Each row is a point on a landscape with many valleys, with its height.
A ball rolls from a point to the lowest of its 2 nearest points, and stops where none of them is lower. Distance is the straight distance between rows; heights are no part of it.
K_753: [164 159 128 116 145 158 138 103 131 169  76  93 118 152 163 153 196 125
 125 149 173 157  99]  h=156
K_799: [170 119 121  88 124 137 117 100 182 145  78 101 113 167 105 114 123 109
 125 141 144 130 150]  h=198
K_281: [135 136 146 130 141 120  84 162 106 135 148 118 166 189 104 136 116  96
 103 155 159 160 150]  h=497
K_704: [136 146 149 175 123 104 177 176 138 122 118 123 149  66 107 131 151 109
 145  81 146  98  72]  h=459
K_77: [112 112  70 122 148 129 143  99 162  86  66 145  78 106 125 118 137 167
 115 169  89  91 148]  h=623
K_480: [ 95 101 110  85 109  96 145 137 128  87 103 147  85  98 106 153 148 173
 116 108  53 112 129]  h=235
K_60: [106  95 105 118 134 164 124 113 131  83 114 111 101 103 110 179 208 173
 114 141  84 149 109]  h=377
K_347: [136 147 140 141 144 104 108 181 110 160 122  91 171 155 110 185 125  94
  85 155 177 155 114]  h=435
K_863: [162 150 157 105 121 109 163 158 155 181 107  55 156 153 138 158 124  91
 111 133 188 163 161]  h=178
K_944: [107  98 119  96 101 139  90 103 103 100 142 146  95 145 130 159 169 148
 112 113  60 164 146]  h=302
K_875: [121 146 148 128 157  97 140 186 104 158 139 107 202 161 121 182 117 117
 120 142 131 133 145]  h=378
K_348: [110  87 137  90  94 122 123 141 147  83 131 160  83 118  81 143 157 146
 110 124  71 153 140]  h=268
K_35: [148 101 132 156 130  99 139 138 159 132 135 122 201  94  86 136  68 117
 124 135  99 123 160]  h=582
K_614: [150 128 151  89 101 113 142 221 153 126 140 129 151 141  74 161 110  94
 118 129 122 169 164]  h=387
K_992: [162 148 158 158 119 107 142 197 150 128 125  96 159  96  95 155 162  87
 121 117 152 131  70]  h=411
K_129: [105 120 149 172 119 139 104  99  98 128 166 166 120 121 155  80 116 120
 143 121 134 145 136]  h=690
K_942: [ 94  94 115 157 145 122 131  83 124 111 162 157 142  63 121 137 131 145
 152  97  71  98  92]  h=158
K_712: [136 129 157  80  99 133 113 154 118 133 127 122 141 169  85 139 140 126
 112 113  90 151 161]  h=357
K_468: [114  99 126 106 144 111 100 119 117 103 123 141 179 148 100 147 107 137
 111 137  50 139 174]  h=526
K_372: [113 125  79 153 149 162  75  90 125  81 157 174  80 118 142  95 117 148
 151 139 105  81  80]  h=779
K_943: [135 149 147 191 125 162 126 116 124 160 130 122 167 117 160 124 112  98
 124 125 183 149 101]  h=473
K_722: [175 140 143 109 123 155 133 102 147 162 102  84 162 142 120 168 169 111
 131 120 160 167  97]  h=240
K_199: [110 113 132 121 138 114 114  81  93 141 137 120 175 152 125 139 125 138
 125  99  52 101 172]  h=500
K_890: [125 111 119  91 119 149 128 136 143 117  81 123  92 165 125 131 150 137
  87 158 122 169 165]  h=472
K_351: [ 88 110 156 184 129 122 178 127  91 141 139 136 144 112 153 135 137 114
 124 106 129 128 133]  h=205
K_591: [108  98 132  84 121 121 165 148 114 114 118 117 143 125 123 198 169 169
 124  91  49 143 148]  h=398
K_297: [149 145 124  96 147 134 146 122 149 179  80  69 137 164 154 170 148 121
 107 176 201 174 139]  h=32
K_492: [139 103  93  95 150 123 126 103 151 133  85 137 108 143 120 129 118 136
 120 148  75  95 152]  h=604
K_545: [122 139 119 144 150  91 142  79 127 144 117 140 165 115 130  68  67 139
 160 125 100  60 140]  h=605
K_293: [144 153 100 165 154 169 153 133 171 101 118 163 126  67 111 122 123 144
 179 132 166  82  57]  h=177
K_770: [133 146 133 120 110 146 144  85 120 169  99 117 119 158 164  97 145 135
 122 123 148 124 134]  h=66
K_866: [114 118 153  92 112  79 153 214 111 110 151 159 174 136 111 141  62 148
 117 116  78 155 228]  h=455
K_107: [ 83 114 132 131 142 133 182 126 100 115 104 103  71 103 160 165 202 182
 115 121 111 131 112]  h=187
K_738: [150 150 160 149  95 114  94 165 151 138 146 108 151 127 112  88  90  75
 111 143 174 175 142]  h=136
K_578: [138 112 132 160 107 145 131 162 164 127 119 124 123 111 110 136 110 104
  85 162 173 202 166]  h=479
K_343: [129 113 103 138 153  99 121  97 132 135  99 141 150 138 133  96  80 121
 132 165 114 102 167]  h=581
K_28: [112 103 121 160 127  90 163 116 117 103 133 162 131  96 142  99  94 120
 147 122  86 107 154]  h=649
K_229: [103 127 163  82 123 104 197 176  81 131 146 120 137 142 122 199 182 156
 139  73  87 121 133]  h=365
K_953: [140 104 105 126 151 157 130  97 154 118  79 106 117 127  96 165 183 154
 113 169 109 164 116]  h=407
K_63: [131 129 123 156 140 150  82  57 113 133 176 143 166 119 156  76 100 132
 175  83 112  83 113]  h=232
K_857: [129 128  86 114 134 119 144  99 168  95  88 159  95 105 107 100 122 170
 161 137  92  75 103]  h=642
K_621: [155 145 129  89 125 111 134 127 129 135  99 103 107 145 103 134 153 133
 119 163 158  93  73]  h=238
K_386: [102  99 107  96 120 160 124 124 101  86 128 109  51 143 159 167 222 177
 117 119  81 155 122]  h=352
K_239: [137 117 117  83 126 154 121 172 120  97 111 115 108 178 120 191 162 139
  96 173 110 179 154]  h=505
K_78: [107 106 131 169 112 143 147  98 123 122 163 160 117  83 116  98 110 121
 128  94 106 145 140]  h=670
K_324: [115 136  82 143 136 175 135  62 130 107 136 142  59 117 183  87 132 177
 170  99 111  51 101]  h=295
K_643: [119  97 128 120 127 114  98 125 159 111 140 135 182 128  80 121  65 127
 118 134  92 150 198]  h=553
K_442: [ 86  93 113  92 115 130 107 112  83  91 154 129  44 147 169 129 180 160
 123 102  57 119 145]  h=329
K_736: [139 145  83 165 164 198 126 100 147  97 141 145 116 104 149 130 111 163
 178 139 150  62  42]  h=231
K_132: [142 136 119 146 107 153 128 106 153 105 148 168  83  73 131  64 101 136
 187  92 143  90  84]  h=807
K_202: [ 83 128 104 142 136 139 191  75 121 136 143 135  56 101 179  86 145 158
 163  86 119  76 105]  h=322
K_830: [143 157 139 116 138  91  61 130 132 163 149  84 169 184 112  94  67  82
 105 175 213 148 139]  h=381
K_373: [135 132 136  84 131  96 154 158 111 121 106 112 116 128 104 171 173 141
 113 135 118 128  90]  h=291
K_718: [176 159 152 133 103 104  63 146 141 132 140 128 143 130 106  62  67  75
 150 144 208 135 118]  h=217
K_370: [164 101  78  98 149 164  80  80 158 104  89 109 116 161 105 153 172 134
 107 172 122 160 144]  h=438
K_500: [108 105 100 139 140 165 164  73 122 108 109 108  70 117 189 136 191 165
 135 106 105 124 138]  h=229
K_377: [133 108 139  87 114 105 140 156 147 127 111 117 144 162 115 146 110 136
  97 122 100 136 206]  h=396
K_719: [152 142 176  86  98 156 128 139 131 150 120 104 146 140  91 142 172 110
 125 109 144 171 124]  h=307
K_932: [104 120 151 102 112 132 124 142  77 129 186 120  89 137 119 163 191 144
 117  75 100 135  88]  h=364
K_255: [153 136 135 154 134  83  94 150 124 138 142 144 151 120 115  93  92  84
 146 159 167 115  98]  h=289
K_321: [132 159 137 181 104 168 142  97 115 169 139 142 134 101 203  98 125 111
 147  97 183 120  94]  h=410
K_628: [156 152 162  74  97 118 115 196 150 159 123  59 163 177 106 147 121  97
 111 115 180 175 181]  h=275
K_395: [118 146 114 170 145 126 102 121  93 117 156 162 117 128 181  80  98 115
 138 179 158 109  80]  h=734
K_436: [147 145 159  72 115  80 157 252 111 118 152 147 153 130  95 150  90 111
 114  99 117 143 199]  h=424
K_648: [119 150 145 150 120 104 149 133 121 155  97 128  91 148 154 101 119 115
 105 131 150 136 149]  h=153
K_899: [145 145 158 151 112  80 188 169 145 159 104  96 154  91 113 117 114  92
 134  87 116  84 119]  h=504
K_240: [115 127 132 170 138 125  89 106  82 108 190 188 137  95 149  71  88 125
 174 130 147 116  97]  h=710
K_782: [ 82 107 147 114 136  88 117 134  75 114 171 141 166 139 122 162 123 158
 122  92  45 104 149]  h=471
K_447: [151 148 148 118 106 110 102  99 134 156 121 127 148 134 105  71  96 110
 167 107 140  75 116]  h=320
K_315: [157 112  71 131 158 163  83  93 189 106 115 131 122 131 120 134 130 113
 107 190 149 142 122]  h=474
K_39: [138 128  94 151 147 174  95  90 169 126 110 131 124 147 153 125 118 102
  95 176 188 181 151]  h=516
K_303: [132 154 101 150 123 182  79  95 156  93 169 183 100 128 134  73  97 147
 187 126 149  99  69]  h=793
K_602: [142 143 149 139 121  97 116 182 132 123 134 135 132 109 104 138 129 102
 109 151 156 138  94]  h=356
K_803: [ 76 126 147 130 121 111  74 139  49 108 204 147 141 154 129 133 122 144
 119 103  75 135 144]  h=439
K_215: [ 98  98 123 123 131 105 144 113 147 103 133 151 134  77  80 157 145 171
 132 103  46  97 103]  h=199
K_991: [153 142 105 114 142 117  88 112 174 169 113 100 134 157 134  96  58  91
 123 168 213 146 142]  h=318
K_135: [125 156 173 118  86 112  97 152 109 139 144 130 145 138 112  87 110 104
 125 107 154 155 163]  h=215
K_309: [100 135 164 159 131 109 179 183  88 154 134 119 168 118 149 162 118 100
 104 116 142 148 144]  h=290
K_143: [123 107 114 123 119 115 159 144 147 114 103 131 116 130 129 134 106 127
  89 153 129 166 189]  h=436
K_437: [141 148 112 175 154 166 169 131 164 146 107 118 135  92 141 129 139 128
 144 135 175 107  82]  h=98
K_394: [161 139 132 155 138 150 102  78 147 133 133 160 164 127 126  76  85 114
 172 116 147 101 139]  h=276
K_567: [144 137 112  92 129 148 125  87 152 140  75 106  70 170 141 104 146 132
 132 129 138  92 120]  h=141
K_783: [125 144 168 153  95  96 146 157 108 136 130 135 109 113 141  62  86  93
 135 119 154 139 160]  h=228
K_80: [145 139  63 147 155 224 111  68 146  94 138 148 101 122 181 117 131 179
 178 113 133  76  86]  h=267
K_871: [111 113 117 141 140 135 100  62 106 124 201 147 143  89 130 109 107 145
 173  91  76  71  79]  h=196
K_276: [123 136 130 132 139 138 132 119 137 134 110 129 104 108 115 129 152 135
 142 128 140 100  81]  h=180
K_684: [138 136 137 159 142  83 157 140 155 151 104 115 160 111 107 125  95 101
 133 133 138 107 145]  h=544
K_618: [ 98 156 129 163 112 151 169  89 112 160 122 145  79 114 201  88 151 136
 145 110 161  95  99]  h=360
K_879: [ 83 117 143 138 117 106 109 137  61 142 207 131 113 142 156 136 144 153
 141  82 105 118 111]  h=402
K_636: [123 129 117 184 155 107 170 114 124 128 126 151 164  83 144  93  84 114
 170 121 128  69 127]  h=627
K_269: [118 121 111 169 161 147  75 108  92 109 178 167 120 118 144 119 133 128
 134 161 133 104  49]  h=760
K_633: [140 152 131  66 134 138 139 196  82 122 129 115 126 188 137 199 172 158
 100 145 124 162 139]  h=535
K_164: [133 127 132 117 121 141 115 190 130 126 145 133 114 157 120 150 123 103
  80 182 171 178 159]  h=519
K_223: [175 131 143  91 103  99 126 176 172 150 116  78 165 131  70 158 103  81
 103 130 151 175 174]  h=339
K_318: [152 138 137  90 115 110  94 104 143 161  99 119 118 178 124  84  92 107
 103 155 164 146 170]  h=255
K_361: [150 139 116 168 145 170 100 103 170 161 122 123 163 111 163 135 109  99
 110 147 216 188 123]  h=534
K_842: [115 142 153  90 109 118 165 174  84 137 140 118 114 131 125 185 212 171
 123  97 117 147  86]  h=331
K_245: [ 81 116 124 160 144 122 194 127 102 129 107 136  90 103 166 134 146 141
 123 133 114 121 128]  h=137

Call two points neighbours if one is among the 2 nearest of the other. Go from one point of each pair to the other, from neighbour to neighbour, staying as low as possible. Name the highest point that can't be avoided.
K_942 / K_437 => K_591
K_343 / K_738 => K_545
K_297 / K_245 => K_164
K_738 / K_770 => K_783

Where does a ball stop that starts at each point below?
K_303 => K_343
K_35 => K_738
K_164 => K_297
K_890 => K_297
K_866 => K_297
K_321 => K_437
K_315 => K_942
